Each row is a point on a landscape with many valleys, with its height.
From any point a ball takes the steepest step (drop divided by distance) to one of its 5 nearest points. It stops when none of these is lower. Distance is the straight distance between rows; heights are no part of it.
z493: [-23,19,9,-16,-9,-34,-14,-41,-64]  (h 331)
z320: [-11,-13,-72,-35,13,19,0,51,-16]  (h 83)
z186: [-16,-41,-5,-11,0,32,-2,8,-20]  (h 57)
z212: [-18,-16,9,-11,-15,2,-16,-21,-42]  (h 77)
z370: [4,-8,-55,-35,5,23,-2,46,0]  (h 97)
z814: [-36,-64,-11,-6,25,32,13,18,-26]  (h 66)
z74: [-9,31,-24,-34,-13,-23,-21,-15,-50]  (h 389)
z632: [-3,37,29,12,8,-31,24,-39,-29]  (h 204)
z771: [6,-39,28,40,-16,15,-7,18,60]  (h 125)
z514: [50,57,-6,-4,28,-14,27,5,51]  (h 435)
z599: [30,65,-33,-30,14,-25,3,10,26]  (h 562)
z581: [-29,-59,34,40,-32,3,-5,3,12]  (h 105)
z67: [2,-46,1,10,0,44,-2,24,27]  (h 92)
z863: [5,9,-32,-32,-5,8,-19,13,-12]  (h 150)
z875: [-28,-50,-37,-24,37,29,15,33,-22]  (h 53)
z579: [30,13,-13,-17,5,16,-13,14,50]  (h 272)
z273: [2,13,33,20,2,-15,1,-28,6]  (h 44)
z524: [22,-27,8,19,-4,39,-7,26,63]  (h 180)
z752: [-54,-76,16,22,-11,27,9,4,-35]  (h 126)
z988: [-2,17,39,32,6,-28,21,-32,-6]  (h 78)
z519: [-6,63,-65,-26,-12,-28,-28,20,-27]  (h 643)
z411: [-21,-39,0,-12,-10,19,-8,-10,-42]  (h 62)
z93: [-4,0,45,48,-3,-24,11,-13,27]  (h 75)
z152: [7,-16,-29,-27,3,25,-6,24,5]  (h 104)
z759: [18,3,5,-1,1,13,-13,0,28]  (h 132)
z239: [-5,-10,53,60,-12,-42,29,-10,29]  (h 61)
z441: [4,26,6,-11,4,-19,-3,-21,-13]  (h 211)
z610: [-3,-6,3,-10,-7,9,-14,-7,-9]  (h 65)
z130: [-2,28,-64,-38,-12,-4,-23,28,-19]  (h 330)
z434: [7,48,-38,-34,-6,-22,-16,4,-16]  (h 542)
z642: [-14,-34,24,24,-15,11,-13,-10,1]  (h 39)
z311: [18,55,-4,-15,15,-34,19,-20,-14]  (h 437)
z490: [-17,-15,-25,-31,-11,12,-13,0,-45]  (h 82)
z298: [-3,34,-2,-21,1,-28,-6,-30,-32]  (h 332)
z120: [-9,-47,19,26,-15,26,-8,7,17]  (h 22)
z761: [32,53,21,12,21,-19,42,-13,6]  (h 237)
z887: [-13,15,27,3,-1,-30,-4,-42,-37]  (h 287)
z227: [-35,-64,12,23,-8,30,6,10,-16]  (h 69)
z225: [2,-20,43,44,-15,-10,-1,1,46]  (h 102)
z973: [20,32,23,17,18,-11,13,-17,24]  (h 185)
z440: [-17,-13,39,29,-13,-10,-10,-28,-5]  (h 47)
z104: [5,-24,-48,-28,20,41,9,45,14]  (h 84)
z187: [0,-35,15,19,-14,28,-9,12,32]  (h 49)
z828: [29,34,-12,-20,8,-4,-10,3,29]  (h 379)
z601: [14,49,-46,-36,-7,-20,-18,16,5]  (h 537)
z472: [43,22,1,5,16,11,-2,10,69]  (h 360)
z520: [-15,-3,-12,-24,-13,-4,-19,-19,-50]  (h 127)
z301: [5,-23,0,-4,-1,30,-8,7,9]  (h 48)
z491: [9,-32,-24,-13,10,44,4,33,20]  (h 116)
z603: [-12,27,0,-22,-3,-31,-14,-33,-55]  (h 33)
z408: [29,25,18,20,17,-7,9,-5,51]  (h 293)
z687: [8,30,41,40,12,-27,45,-25,-8]  (h 70)
z158: [4,13,55,65,-7,-42,53,-17,2]  (h 34)

For each start below, name the point where the ball stops.
z370 | z875
z212 | z301
z408 | z273
z761 | z158
z440 | z120
z434 | z301
z524 | z120
z579 | z301

Call two points neighbours if one is among the 5 nearest of the other. Go from one point of each pair to the other, from neighbour to neighbour, staying as low as possible. Name the highest point that can't be avoided.
z273, z120 | z440
z875, z158 | z186
z603, z120 | z520
